Each row is a point on a landscape with many valleys, with its height.
A ball rolls from a point to the lowest of its 2 nearest points, and stops where none of them is lower. Distance is the straight distance between rows; heights are no part of it.
K_654: [137 184 152 161 174  54 143 107 131  96  91 142  75 139 189 104 172 203
 128 108  90  94 115 119 135 131 112 101 142 136 157 135 165  66 147 129
 125  82]  height 4.13
K_869: [147  75  77 111 141 152  60  95 139 155  83 151 136 123 145 112  68  91
 141 164 122 113  97 158 197 138  83 106 161 110 158 159  71 117 103  86
 156 119]  height 5.41
K_541: [122 153 180  96 151 123 158  87 142 146 137 127  94 111 104 159 163 149
 152 125 154 129 134 107 112 167 128 118  37 128 118 101 126 166 133 106
 116 121]  height 4.80
K_363: [ 70 122 131  90 137 183  74 122 139 137 141 185 187 104 101  98 115  92
 129 135 160 148 184 155 124 155 138 186 110 179  74 124 103 194 133 138
 143 139]  height 4.12
K_30: [114 108 161  80 110 181 153  96 126 153 139 140 132 120  82 149 137 113
 148 144 191 157 155  98 106 163 139 111  44 122  87 118 115 185 126 125
 115 145]  height 3.05
K_725: [122 122  84 157 137 120 103 139 132 124 128 131 138  92 139  84 108  92
 132 101  91 103  91 173 140 128 115 140 172 149 139 111 116 148 105 140
 129 137]  height 2.59
K_75: [127 135  88 142 151 107 112 114 136 117 102 168 123  67 170  67 125 117
 148  64 114 101  74 191 134 160  74 115 165 165 126  96 118 145  86 161
 123 140]  height 2.60
K_148: [150  90  95 123  97 154 114 101 118 133  86  97 135 179 147 169 100 129
 122 198 166 138 130 100 185 108 115  84 154  65 189 197 103  67 131  86
 136 122]  height 6.51
K_196: [ 92 155 146 141 160 110 112 138 135 115 192 154 131  92 121 106 157 124
 143  84 103 101 146 164  99 142 122 169 128 175 104  81 138 169 134 138
 132 126]  height 3.28
K_542: [113 202 166 125 174  84 137  94 129  89  73 153  79 154 185 118 177 217
 134 142 124 139 157 112 147 167 116 106 118 128 155 173 171  62 127 122
 115  88]  height 5.99
K_76: [196 151 151 164  90  76 185 187 102 118 136 103 105 146 128 142 153 151
  95  99 111 151  99 101  88  74 167 129 157  90 116 105 191  79 128 147
 141 124]  height 5.26
K_457: [116 176 143 116 147 129 172 170 121  75 117 168  97 141 153 110 190 184
 122 114 135 167 168 115 110 154 141 143 126 154  79 142 198  94 112 174
 106 107]  height 5.50
K_947: [165 120 134 107 119 142 148  95 108 141  93 137 100 111 121 128 136 131
 156 130 156 130  85 119 139 175 111  88  75  96 125 119 130 154 102 136
 117 116]  height 5.45
K_544: [132  72  99 102 110 186  88  92 131 176 138 131 162 117  93 139  81  53
 140 159 171 125 134 130 151 134 126 121  95 123 121 136  67 174 129  85
 146 165]  height 4.92
K_208: [118 115 105  77 142 179 103 129 135 118  81 188 140 121 129  88 118 129
 123 149 156 165 143 153 152 175 106 134 126 144  94 155 116 138  89 147
 145 118]  height 6.18
K_996: [ 52 162 146 113 160 147 103 158 155  94 153 174 163 131 130 108 143 144
 127 129 127 148 214 145 135 142 136 183 141 177  92 139 144 137 144 145
 133 113]  height 3.41
K_207: [ 96 156 140 163 169  89  93 143 131 115 211 142 137  89 128 104 156 114
 134  73  78  75 133 170  90 118 118 169 160 178 118  54 134 157 139 133
 143 134]  height 2.98
K_977: [ 83 162 144 135 149 126 136 180 135  87 164 150 134 139 133 115 165 153
 121 115 110 145 188 129 121 126 146 167 151 165  89 129 166 116 135 158
 128 119]  height 2.92
K_105: [ 75 144 171 114 103 163 162 130 135 121 161  99 144 191 122 185 137 173
 126 175 148 151 211  79 106 115 156 112 128 120 144 160 149  98 164 124
 119 124]  height 7.75
K_374: [115 126 141 104 126 161 135 121 124 132 148 151 136  98  97 114 135 109
 146 116 149 138 141 142 109 158 135 140  82 144  87 109 126 190 111 149
 119 139]  height 3.08
K_472: [110  74  78 105  83 174 106 136 124 136 113 132 167 153  99 117  76  75
 101 148 162 175 134 138 129 125 147 165 129 139 109 163  83 155 135 128
 149 172]  height 3.07
K_275: [190  87  72 107  82 151 129 116  98 141  68 132 118 116 122 105 108  90
 135 125 154 146  61 150 143 165 113  99 116  94 121 141 102 158  65 154
 134 132]  height 4.23
K_507: [173  78  52  95  73 155 124 137 106 127  47 143 120 139 126  97  97  93
  98 134 161 181  79 150 147 161 116 125 135 100 103 172  98 134  68 157
 145 135]  height 4.05
K_922: [123 133  84 169 148  94 110 139 135 117 121 143 129  78 168  72 122 107
 135  72  83  87  76 184 139 124  95 130 198 164 139  94 123 127 100 149
 128 136]  height 2.10
K_96: [104 147 176 137 148 118 133 107 145 147 183 100 124 127 107 179 132 136
 146 139 114  95 145 103 120 117 132 117  82 121 142  98 112 135 167  95
 122 123]  height 8.07
K_216: [110 103 159 110 104 165 146  94 124 169 180 117 151 115  75 160 128  80
 146 136 164 126 152  98  94 135 149 124  53 130  94  95 104 197 138 108
 113 159]  height 3.54
K_962: [182  81 118 126  73 157 155 102  93 172 132  98 124 115  86 154 102  72
 143 131 163 128  81 111 120 128 139  99  75  94 127 109 102 183 102 126
 114 163]  height 5.83
K_937: [171 106 146 132  78 147 172 130  94 157 147 109 121 134  87 152 119 102
 132 118 147 140  96 111  96 119 152 116  87 108 118 104 134 170 112 146
 115 158]  height 6.05
K_497: [ 90 177 147 102 158 144 160 173 130  69 139 185 110 134 143  99 192 177
 123 109 146 175 202 128 107 164 139 171 122 172  66 136 188 115 121 180
 115 110]  height 5.73
K_295: [193 130 143 145 113 102 160 102 103 154 111 120  97  96 133 122 128 130
 147  95 117  89  52 132 124 144 111  92  98 107 140  84 143 147 112 139
 123 120]  height 4.17
K_110: [146  68  74  83  99 177  86 129 127 131  45 162 136 176 144 120  86 118
  82 183 149 179 131 131 180 145  97 133 160 110 119 211  87  85  92 114
 156 130]  height 2.12
K_791: [189 101  86 130 100 125 137 106 103 142  79 130 116  98 141  99 115 104
 147 106 130 113  41 151 146 161 100  91 128 105 139 119 119 154  78 153
 125 122]  height 4.56
K_288: [180 123 103 188 125  59 126 164 119 133 133  87 122 100 144 104 120 108
 105  90  65  91  59 157 117  66 129 136 204 114 160  91 141 104 122 130
 132 133]  height 5.27
K_232: [ 73 119 105 158 140 129  70 159 156 126 177 112 188 130 112 123 101  81
 117 137  94 102 166 151 128  81 154 189 177 146 141 130  96 150 169 108
 136 149]  height 3.80
K_768: [149 123 164 123 135 111 154  60 135 168 134  91  97 108 109 185 129 122
 150 145 147  80  99  90 142 138 113  85  45  97 151  87 105 148 145  78
 122 122]  height 5.23
K_6: [121 168 180 146 141 107 159 162 123 109 169 121 115 158 128 159 164 179
 121 129 100 127 159 102 104 106 146 124 125 126 121 112 167  95 154 140
 126 111]  height 2.94
K_553: [128  77 105  99  98 191 112 103 129 157 126 126 152 155 104 156  85  93
 136 172 182 148 141 113 150 130 132 110 107 112 133 159  83 141 134  96
 143 152]  height 5.18
K_651: [119 112 159 112  79 167 185 147 109 130 162 129 136 167  81 147 138 122
 123 124 164 175 153 103  82 125 171 140 100 131  89 124 145 163 131 163
 113 157]  height 0.83
K_525: [121 135 187  78 118 171 182 106 118 134 132 143 106 130  89 156 166 152
 147 135 192 170 152  91  90 172 140 109  35 116  89 119 144 172 123 145
 106 130]  height 2.46
K_421: [147  59  73  87  92 185  92 120 125 146  75 148 142 165 124 133  76  96
 104 179 165 169 122 136 170 138 109 123 137 104 129 190  71 114 109 104
 160 144]  height 2.83
K_858: [164  83  85 105  99 167 112 107 115 149  83 141 124 124 117 122  97  93
 138 150 158 141  86 139 163 158 114  99 113  94 130 148  91 144  89 126
 138 131]  height 3.88
K_797: [ 83 102 129 126 104 174  96 115 136 161 181 123 189 135  86 145 102  59
 133 142 150 122 172 123 108 108 165 165 112 148 108 120  88 187 167 104
 130 167]  height 4.75
K_777: [170  51  62  96  78 178  98 111 111 160  88 132 132 143 111 135  72  68
 119 160 170 154  91 141 163 136 113 113 116  93 134 170  60 140 104 102
 152 153]  height 3.40
K_721: [ 74 149 119 125 138 141 107 164 152  86  93 126 154 163 152 124 120 158
  96 163 117 167 205 109 163 116 145 147 187 151 121 204 152  63 126 132
 133 116]  height 6.79
K_273: [ 91 159 162 126 149 125 130 153 124 105 200 161 133 113 108 120 177 136
 136  91 125 132 175 146  82 142 144 179 111 172  74  85 155 171 137 158
 126 126]  height 3.64
K_402: [106 179 166 117 166 113 136 109 135 101 103 145  97 151 152 134 161 194
 144 139 130 140 155 116 140 162 117 112  99 127 144 151 155  97 133 120
 116  96]  height 5.75
K_370: [163 162 134 147 144  88 163 136 114 108 107 158  89 114 171  97 170 169
 134  87 109 114  90 138 117 143 113 114 138 144 120 105 180 101 115 162
 118 106]  height 4.51
K_301: [110  92 121 105  74 177 162 136 119 131 133 121 149 172  89 137 109 108
 117 143 175 181 150 109 105 130 165 142 114 132 105 151 116 153 138 147
 127 163]  height 1.80
K_974: [ 90 121 118 146 167 132  68 105 163 158 171 101 169 110 119 148  80  89
 153 156 102  70 151 135 160  94 118 130 143 125 168 126  80 138 175  70
 136 136]  height 5.79
K_136: [169 121  80 145 125 103 133 113 114 124  66 145 113 103 171  83 127 127
 139 100 113 113  50 149 157 154  94  90 164 118 143 130 133 116  85 153
 126 109]  height 4.86
K_701: [101 149 112 120 152 139 124 154 139  95 101 162 130 127 150  93 138 149
 126 127 121 152 153 141 153 151 126 139 151 151 108 152 153 108 107 150
 126 107]  height 5.67
K_939: [129 119 129 140 162 108 101  60 145 162 128  96 106 107 132 159  96 119
 162 149 121  63 101 118 178 122  94  88 101  95 183 110  90 124 151  66
 134 115]  height 5.47
K_256: [ 86 127 116 162 139 125  84 157 138 125 189 124 168 112 108 114 123  80
 124 114  88  94 148 160 114 100 148 184 164 156 125 102 111 165 146 125
 133 145]  height 3.43
K_670: [134 112 129 156  98 114 148 178 117 124 164  93 135 151 105 137 120 108
 101 120 115 148 121 122  96  79 162 155 152 119 128 125 139 130 138 142
 121 153]  height 5.76
K_125: [147 134 140 149 145 105 128  86 125 142 113 103 102 128 138 149 118 143
 150 142 113  87  91 109 164 128 109  87 108  92 173 119 120 111 146 103
 123 105]  height 5.29
K_981: [127 120 156  92 155 118 131  49 152 166 115 117  97  99 111 163 135 119
 162 145 162 104 122 105 151 164 101  97  43 108 147  99  91 164 128  64
 129 127]  height 5.43
K_448: [ 89  95 104 114  89 171 124 145 136 127 133 120 169 167 104 130  94 100
 108 152 159 169 165 120 124 114 160 163 140 141 115 163 104 142 152 128
 137 162]  height 2.51
K_427: [128 162 139  98 164 114 139 104 140 123 116 171  89  76 148  91 176 151
 158  66 146 121 101 172 101 181  92 130  95 171 112  91 135 165 102 155
 119 127]  height 3.39
K_831: [ 68 103 128  93 105 193  87 116 135 152 149 163 198 133  89 125 105  77
 125 147 170 152 191 133 114 131 159 183 110 169  81 128  91 192 157 126
 143 161]  height 4.42
K_409: [136 144  91 152 151  93 130 131 129 106  78 150 108 110 180  82 138 149
 132 108  95 117  89 139 159 140 109 108 183 138 134 138 149  89 103 145
 122  99]  height 5.16
K_408: [102 121  92 168 142  88  95 183 155  98 124  68 148 139 143 125 109 135
  85 138  75 130 154 124 146  57 153 157 222 123 153 180 123  63 153 116
 114 124]  height 7.17
K_521: [151 136 115 172 135  80 129 138 129 112  94  74 125 147 157 143 126 158
 108 156  77 110 117  98 165  71 139 104 192  84 186 167 139  50 150 117
 113 104]  height 5.30
K_729: [151 180 152 136 134 105 184 171 109  80 114 156  85 150 160 119 192 193
 114 113 121 152 141  95 108 134 146 130 136 138  91 136 215  68 116 169
 111 101]  height 5.22
K_415: [ 92 190 203 106 172  99 149 126 148 115 182 143  98 137 117 159 194 185
 143 103 125 127 174 120  89 151 140 152  67 160 109 102 147 138 152 124
 126 109]  height 4.27
K_176: [159  98 107 153  82 106 164 153 114 115  96  59 124 179 138 161 111 144
  88 159 138 162 110  78 132  75 149 111 171  71 170 184 140  65 151 124
 105 120]  height 5.97
K_134: [ 75 108 126 136  98 136 128 164 150 126 182  73 175 182 111 161 108 120
 101 156 129 139 195 110  97  64 171 167 176 129 145 156 111 116 194 114
 126 151]  height 4.72
K_784: [ 62 114 112 151 115 120  90 181 150 112 184  89 187 160 108 137 110 101
  93 137 108 129 189 132 101  64 172 205 194 144 129 143 108 128 188 120
 130 157]  height 4.28
K_597: [139  75  59  94  77 170 109 139 115 132  80 142 147 140 106  99  81  80
  95 138 160 181 108 154 133 148 129 151 125 126  99 164  86 154  98 148
 151 162]  height 3.57
K_121: [126 140 159 101 120 157 167 145 108 116 154 161 122 115 101 115 164 132
 136 102 156 157 148 134  84 157 144 147  80 148  70 106 159 181 110 177
 115 137]  height 2.52
K_628: [147  97  85 150 124 133  98 107 125 156 122 109 134 100 119 115  84  76
 148 128 110  96  75 152 156 126 114 112 138 115 159 115  90 152 112 109
 133 138]  height 4.95
K_623: [187 133 155 135  81 129 177 153  87 139 158 127 115 115 101 130 138 116
 128  90 136 142  97 131  72 120 150 131  97 120  95  79 166 168  94 165
 125 154]  height 6.24
K_152: [147 119 143 119 120 140 141 101 114 155 142 126 119  84  99 127 129 101
 152 110 141 116 104 134 106 153 123 115  65 130 104  86 120 192 103 133
 116 143]  height 3.50
K_231: [110 144 190 139 126 120 131 140 114 141 235 124 147 120  79 162 155 109
 128 103 115 107 153 117  61 108 161 157  98 145  90  59 136 177 152 128
 137 146]  height 4.24
K_913: [147 152 116 102 146 128 152 124 123 107  96 177  97  85 156  79 169 149
 149  81 148 136  95 166 107 180  94 122 112 159  97 107 153 145  91 180
 113 121]  height 3.75
K_646: [157 125 125 148 123 121 144 122 116 134 112 113 117 133 130 138 124 133
 140 137 115 117  92 114 151 126 128 101 124  98 153 128 135 115 123 134
 118 113]  height 5.04
K_293: [135 181 135 144 174  60 143  97 136  96  71 173  70 123 206  82 182 201
 137  88 114 106 100 129 135 156  99 103 139 149 150 138 165  76 123 143
 119  89]  height 4.45
K_961: [190 119 153 126 108 118 163  87 102 170 126 110  98  83 108 142 127 112
 150 106 138  94  68 120 112 151 113  92  55 107 122  69 127 180 105 124
 117 136]  height 3.86
K_435: [145 123 122 165 117  95 148 165 128 117 120  72 130 159 137 153 127 147
 100 146  96 136 123  98 136  68 151 124 177  92 163 156 142  70 149 126
 111 119]  height 5.61
K_822: [178 119  61 165 104  91 132 172 108 106 103 120 126  83 162  77 124  91
  96  58 102 125  57 178 108 118 110 160 203 161 115 109 141 123  68 166
 116 147]  height 2.05
K_60: [102  95 125 136  89 152 149 137 135 150 190  65 166 179 100 178 100 108
 114 160 150 133 165 100  90  68 170 140 146 113 157 144  99 133 192 100
 121 157]  height 5.11
K_919: [119 118 154  72 158 145 116  68 150 157 111 146 108  87 107 133 137 118
 162 139 174 134 131 124 139 178  98 111  52 128 120 114  96 177 110  88
 130 123]  height 5.60
K_351: [149 130  70 175 134  81 123 179 128 103 114 111 119  93 163  80 131 108
  96  76  81 122  83 162 131 101 125 160 225 159 125 125 146  97  95 152
 122 127]  height 1.04
K_492: [146 116 109 172 141 101 106 112 129 157 145  99 124  91 129 116 100  95
 146 108  80  66  71 154 141 105 111 113 150 119 168  86 104 146 130 113
 127 134]  height 4.69
K_841: [133  84  50 139  87 140  94 149 109 122 117 115 159 107 111  83  75  51
  94 102 123 138  94 178 110 123 131 178 145 149 120 129  88 180  95 141
 137 170]  height 3.93
K_251: [144  90  96  96 148 151  67  90 136 135  54 177 124 139 167 101  91 127
 128 172 125 133 114 151 199 161  68 100 168 108 149 180  91  91  87  98
 151  96]  height 5.70
K_684: [179 161 127 114 133 100 174 119 112 104  79 178  80  98 177  82 183 170
 143  72 142 125  74 143 105 174  97 107 112 144 110 108 183 114  96 183
 109 109]  height 4.16
K_395: [178 150 131 178 129  61 150 175 118 117 127  98 110 127 148 123 146 150
 100 108  71 113  94 117 120  68 149 127 194 106 143 115 169  67 135 134
 131 110]  height 4.52
K_212: [201 124 105 181  93  68 138 179  99 126 135  89 120  99 134 104 118 101
  94  75  89 119  58 157  88  73 133 149 185 110 137  87 154 118 103 137
 134 143]  height 5.53
K_999: [ 55 144 133 100 159 162  76 145 153 111 143 197 181 107 124  91 129 118
 123 128 139 146 205 168 136 152 130 205 143 197  79 127 125 167 139 146
 140 120]  height 3.76
K_15: [132 144 120 137 152 101 127 104 132 130 121 155 104  75 159  89 142 133
 154  67 115  93  76 176 119 160  87 115 127 159 130  83 127 155 104 150
 120 130]  height 2.97
K_282: [143 101 138 124 116 146 143  79 124 169 147  95 122 120  99 186 111 103
 154 159 159  99 113  91 147 127 125  83  67  92 147 110  98 149 143  82
 119 138]  height 5.44
K_438: [170  99  71 152  85 109 135 179  95 108 115 105 128 104 136  87 105  79
  87  78 118 146  72 169  93 113 128 171 164 146 109 116 134 153  74 165
 118 156]  height 2.79
K_921: [105 133 155  78 169 153  96  89 153 134 108 160 122 117 123 126 123 145
 152 153 161 146 154 130 151 173  99 119  86 134 129 143 112 144 121  96
 134 110]  height 5.80
K_433: [ 92  79 108  67 107 204  82 122 137 148 112 169 188 167 111 125  87 106
 103 177 170 175 183 125 148 135 134 166 133 161 100 174  89 145 144 119
 161 161]  height 6.70
K_717: [104 117 126 134 130 152 111 110 145 150 157  91 156 148 115 177  98 115
 145 173 137 106 158 105 152 100 132 107 123 106 168 146  98 122 165  87
 128 138]  height 6.17
K_70: [175 179 153 114 143  93 183 114 110  96  75 172  69 132 175  96 202 200
 131 100 144 134  97 116 106 174 117 109  93 130 119 129 199  91 115 165
 106  90]  height 4.57
K_461: [114 178 184 114 158 111 155 152 125 106 186 156 102 129 120 135 191 173
 137  93 126 136 162 129  79 148 139 154  88 163  87  86 173 140 140 153
 129 116]  height 3.99
K_813: [130 150  94 147 143 110 141 161 129  88  84 140 115 125 166  92 146 150
 113 115 104 142 121 127 155 131 131 132 184 145 114 160 166  80  97 153
 116 101]  height 5.42
K_135: [182 117 119 165 121  95 135 104 112 159 116 105 112  97 137 119 108 111
 145 104  98  75  45 140 142 118 110  95 133 105 164  89 121 138 120 129
 125 123]  height 4.44
K_830: [126 129 176  92  97 172 195 137 105 123 141 148 115 146  90 142 159 146
 137 124 179 177 152 101  83 154 158 122  65 126  74 121 160 168 118 175
 107 142]  height 1.78
K_856: [169 130  99 182 137  58 132 160 128 114 101  83 117 123 158 115 126 143
 102 122  59 105  87 119 150  65 137 120 210 100 167 147 144  62 138 123
 118 104]  height 4.90
K_563: [148 123 123 106 143 126 126  84 126 141  89 148  96  89 138 108 131 131
 163 111 143 115  78 145 142 179  91  92  93 118 129 112 118 158 100 128
 124 112]  height 5.24
K_249: [149 118 134 123 111 150 149 112 112 136 113 122 115 141 117 151 127 134
 145 149 150 136 107 103 145 147 129  91  92  93 138 136 129 132 121 131
 116 123]  height 5.28
K_181: [176 128 135 159  95 100 169 178 102 128 140 103 116 141 121 135 132 128
 104 108 110 144  93 118 100  85 154 138 150 103 125 109 165 114 121 148
 129 136]  height 5.51
K_673: [104 147 117 170 168  85 102 135 139 118 165 146 123  78 157  83 138 120
 139  66  76  76 104 185 119 123  95 143 181 173 137  71 129 139 124 143
 134 134]  height 2.57
K_561: [150 111  88 187 138  79 103 147 131 139 141  86 134 100 135 104 100  93
 120 106  59  81  69 164 134  75 123 133 194 115 175 103 110 124 131 119
 127 139]  height 4.99
K_761: [153 185 173 168 164  50 148 129 123 103 123 123  85 147 168 129 169 201
 118 118  76  85 125 109 121 103 130 101 145 124 152 114 168  53 163 128
 135  83]  height 3.77
K_45: [121 193 187 149 169  71 148 134 131 101 146 123  89 155 151 151 174 201
 128 123  88 102 152 112 111 119 133 115 115 134 142 115 161  71 163 125
 129  90]  height 3.42
K_42: [ 88 135 116 161 145 100 100 164 161 111 150  69 162 153 141 154 116 144
 108 160  73 115 184 117 143  55 150 138 200 113 175 170 122  66 176 110
 120 129]  height 7.36
K_733: [ 95 122 145  57 157 189  92 125 144 112  88 197 150 140 129 101 123 153
 116 168 168 180 185 140 151 176 102 144 116 156  90 172 124 129 105 141
 143 113]  height 6.36
K_529: [134 156 198 144 125 102 147 153 116 138 229 110 134 135  88 173 153 138
 120 109 107 109 141 108  62  94 163 133 106 122 106  53 146 133 158 129
 151 136]  height 4.49
K_237: [143  87  81 131 141 136  74  84 138 165 109 123 130  97 130 119  71  80
 157 145 118  86  79 154 184 131  93  98 144 109 168 129  71 140 116  86
 146 129]  height 5.17
K_769: [ 69 140 130 121 141 152  93 149 156 103 118 134 168 159 140 130 108 144
 117 168 120 151 203 121 159 120 135 145 163 147 137 182 132  89 142 120
 136 123]  height 6.65
K_936: [ 81 145 171 102 152 147 108  86 159 141 151 119 141 139 120 179 123 146
 154 166 154 124 188  98 143 142 117 115  80 128 149 140 114 129 160  77
 128 120]  height 7.93
K_903: [ 95 135 100 149 136 115 106 172 152  94  98  91 144 153 149 126 115 143
  94 150  99 152 170 113 160  86 149 146 204 132 143 195 138  60 134 125
 122 118]  height 6.98
K_189: [106 124 122 142 166 123  83  90 155 151 138 112 132 108 132 138  89 113
 160 148 107  82 123 133 169 120 104 110 126 117 169 123  92 131 151  80
 135 121]  height 5.63
K_997: [134 157 119 121 167  94 130  93 135 110  64 174  83 106 187  81 161 173
 151  89 133 117  83 149 144 174  87  98 132 139 143 128 144 110 107 144
 126  98]  height 4.77
K_842: [ 68 124 131 115 133 165  87 133 160 128 136 111 184 171 138 162  94 134
 121 190 138 137 221 113 155 102 134 133 162 138 161 186 119  92 171  94
 144 134]  height 6.49
K_221: [153 143 189 115 133 111 174  77 126 155 132 105  86 124 108 184 155 151
 141 134 152 108 111  87 121 151 125  91  33 104 135  92 127 146 143  99
 113 118]  height 5.03
K_689: [182 173 178 155 106  82 182 185 105 116 171 117 106 155 120 155 166 170
 104 103 110 138 122 102  77  81 174 119 142  98 106  78 194  75 141 148
 156 124]  height 5.02
K_986: [106 157 159 145 139 116 145 180 125 104 187 128 133 149 116 139 160 150
 121 117 103 135 168 119 101 104 154 154 146 144 102 108 162 116 144 151
 130 123]  height 2.47
K_659: [133  91 107  73 148 177  74 112 137 134  65 194 134 132 144  96 100 127
 118 170 144 155 131 156 177 175  76 122 144 132 113 173  95 117  84 120
 152 110]  height 5.96
K_388: [ 83 102 130  63 132 200  83 133 142 124  95 182 176 167 128 118 102 142
  99 185 161 181 202 125 159 152 119 159 140 162  97 186 116 120 122 132
 153 136]  height 6.54
K_269: [ 84 104 121 109 117 179 100 117 149 150 151 104 181 167 121 172  87 116
 131 186 160 131 198 110 147 102 139 126 142 128 158 171  96 121 174  84
 143 146]  height 6.35
K_397: [145 103 106 135  88 136 151 131 116 119  89  84 128 183 139 162 113 139
 111 176 153 161 123  84 156 103 140 100 152  77 171 185 128  78 133 121
 118 123]  height 6.25
K_556: [138  82  40 145  80 119 110 177 101 104  97 101 141 110 127  82  70  65
  65  99 125 160  80 166 110 119 125 182 162 144 104 149 107 145  97 153
 126 160]  height 3.44
K_465: [ 92 148 145 104 157 150 114 127 146 111 120 162 133 130 130 115 130 152
 142 141 140 151 165 134 146 159 120 131 107 141 117 147 137 130 126 129
 126 109]  height 5.88
K_787: [153 153 184 147 100 103 171 174 111 133 199 101 125 159  97 172 149 149
 108 115 114 136 133  98  69  75 174 126 132 102 118  78 161 107 152 137
 147 136]  height 4.76
K_929: [169 145 133 154 126  99 161 136 110 122 104 129 103 129 151 118 145 154
 131 113 102 115  83 119 135 127 125 106 135 111 137 119 165 104 119 148
 119 104]  height 4.79
K_411: [113 127 112 162 141 121 105 147 136 129 161 121 148 109 120 111 115 100
 134 118  87 100 120 156 130 112 131 148 153 144 139 108 118 148 130 129
 129 137]  height 3.04
K_330: [181 172 152 170 135  61 163 165 117 105 125 122  98 138 158 125 169 178
 108 108  78 107 107 106 114  88 145 112 172 115 127 112 190  53 140 140
 138  96]  height 4.18
K_197: [126 148 164 112 134 140 147  96 125 122 110 127 106 153 129 160 145 172
 144 157 154 138 142  93 143 158 121  92  81  99 142 145 141 111 134 115
 112 108]  height 5.52
K_484: [100 145 165 123 161 119 119  77 156 148 151  98 117 128 120 184 119 144
 153 155 131  91 152 102 148 127 112 104  81 115 168 122 102 120 164  71
 125 119]  height 8.00
K_839: [144 145 126  94 164 107 126  73 138 131  62 172  82  88 170  85 157 158
 160  85 155 122  68 156 136 190  78  91 109 133 139 119 121 140  94 139
 129 105]  height 5.00
K_538: [173 180 170 137 130  96 188 138 105  99 101 152  81 154 161 125 187 200
 122 119 123 135 115  93 112 144 135 106 106 115 118 131 204  74 126 155
 114  91]  height 4.93
K_812: [131  75  73 124 103 170  77 113 126 162 132 126 168 109  97 113  71  42
 126 134 139 124 110 157 135 124 134 146 119 135 129 131  69 181 120 107
 145 170]  height 4.62
K_853: [ 95 148 145 151 142 121 123 141 147 117 147  89 144 161 136 168 124 159
 127 167  93 113 177 105 142  87 138 113 157 111 170 154 132  76 171 114
 122 117]  height 7.51
K_360: [120  99  87 134 109 158  94 129 120 141 142 133 162  98 100  96  94  58
 128 114 126 122 117 170 120 136 137 160 125 151 118 116  95 190 106 131
 132 159]  height 4.32
K_317: [159  79 120 104  96 166 141  76 111 176 126 109 121 109  88 162 110  79
 156 152 179 119 103 102 141 148 125  84  57  91 122 112  90 175 112 100
 122 151]  height 5.62
K_233: [105 114 108 155 143 131  90 133 154 144 167  78 169 138 120 158  87 100
 135 160 100  90 148 125 153  70 136 129 161 107 180 143  87 115 178  86
 127 143]  height 5.98
K_765: [ 85 156 164 139 123 128 144 141 136 112 153  82 141 181 139 186 145 180
 116 175 113 133 203  87 122  92 148 105 153 109 167 165 153  65 170 122
 117 116]  height 7.62
K_417: [ 90 127 171 123 117 149 127 116 126 152 201 131 158 114  80 150 142  90
 143 118 141 118 166 114  83 130 153 153  76 148  86  88 117 195 147 122
 119 149]  height 3.90
K_129: [121 181 210  93 161 111 172 103 142 133 151 133  82 135 111 167 193 182
 141 110 145 131 150 106  91 164 139 129  37 141 117  98 142 149 141 118
 120 114]  height 4.54
K_592: [ 64 148 169 114 132 160 122 119 153 128 163 116 156 164 120 178 125 158
 139 169 146 138 213  97 126 125 138 121 110 132 144 156 131 116 170 106
 124 124]  height 7.85

For each start below, name the point where the ball stops.
K_435 -> K_986
K_136 -> K_110
K_797 -> K_651
K_208 -> K_651
K_787 -> K_651
K_947 -> K_986
K_212 -> K_651
K_544 -> K_351
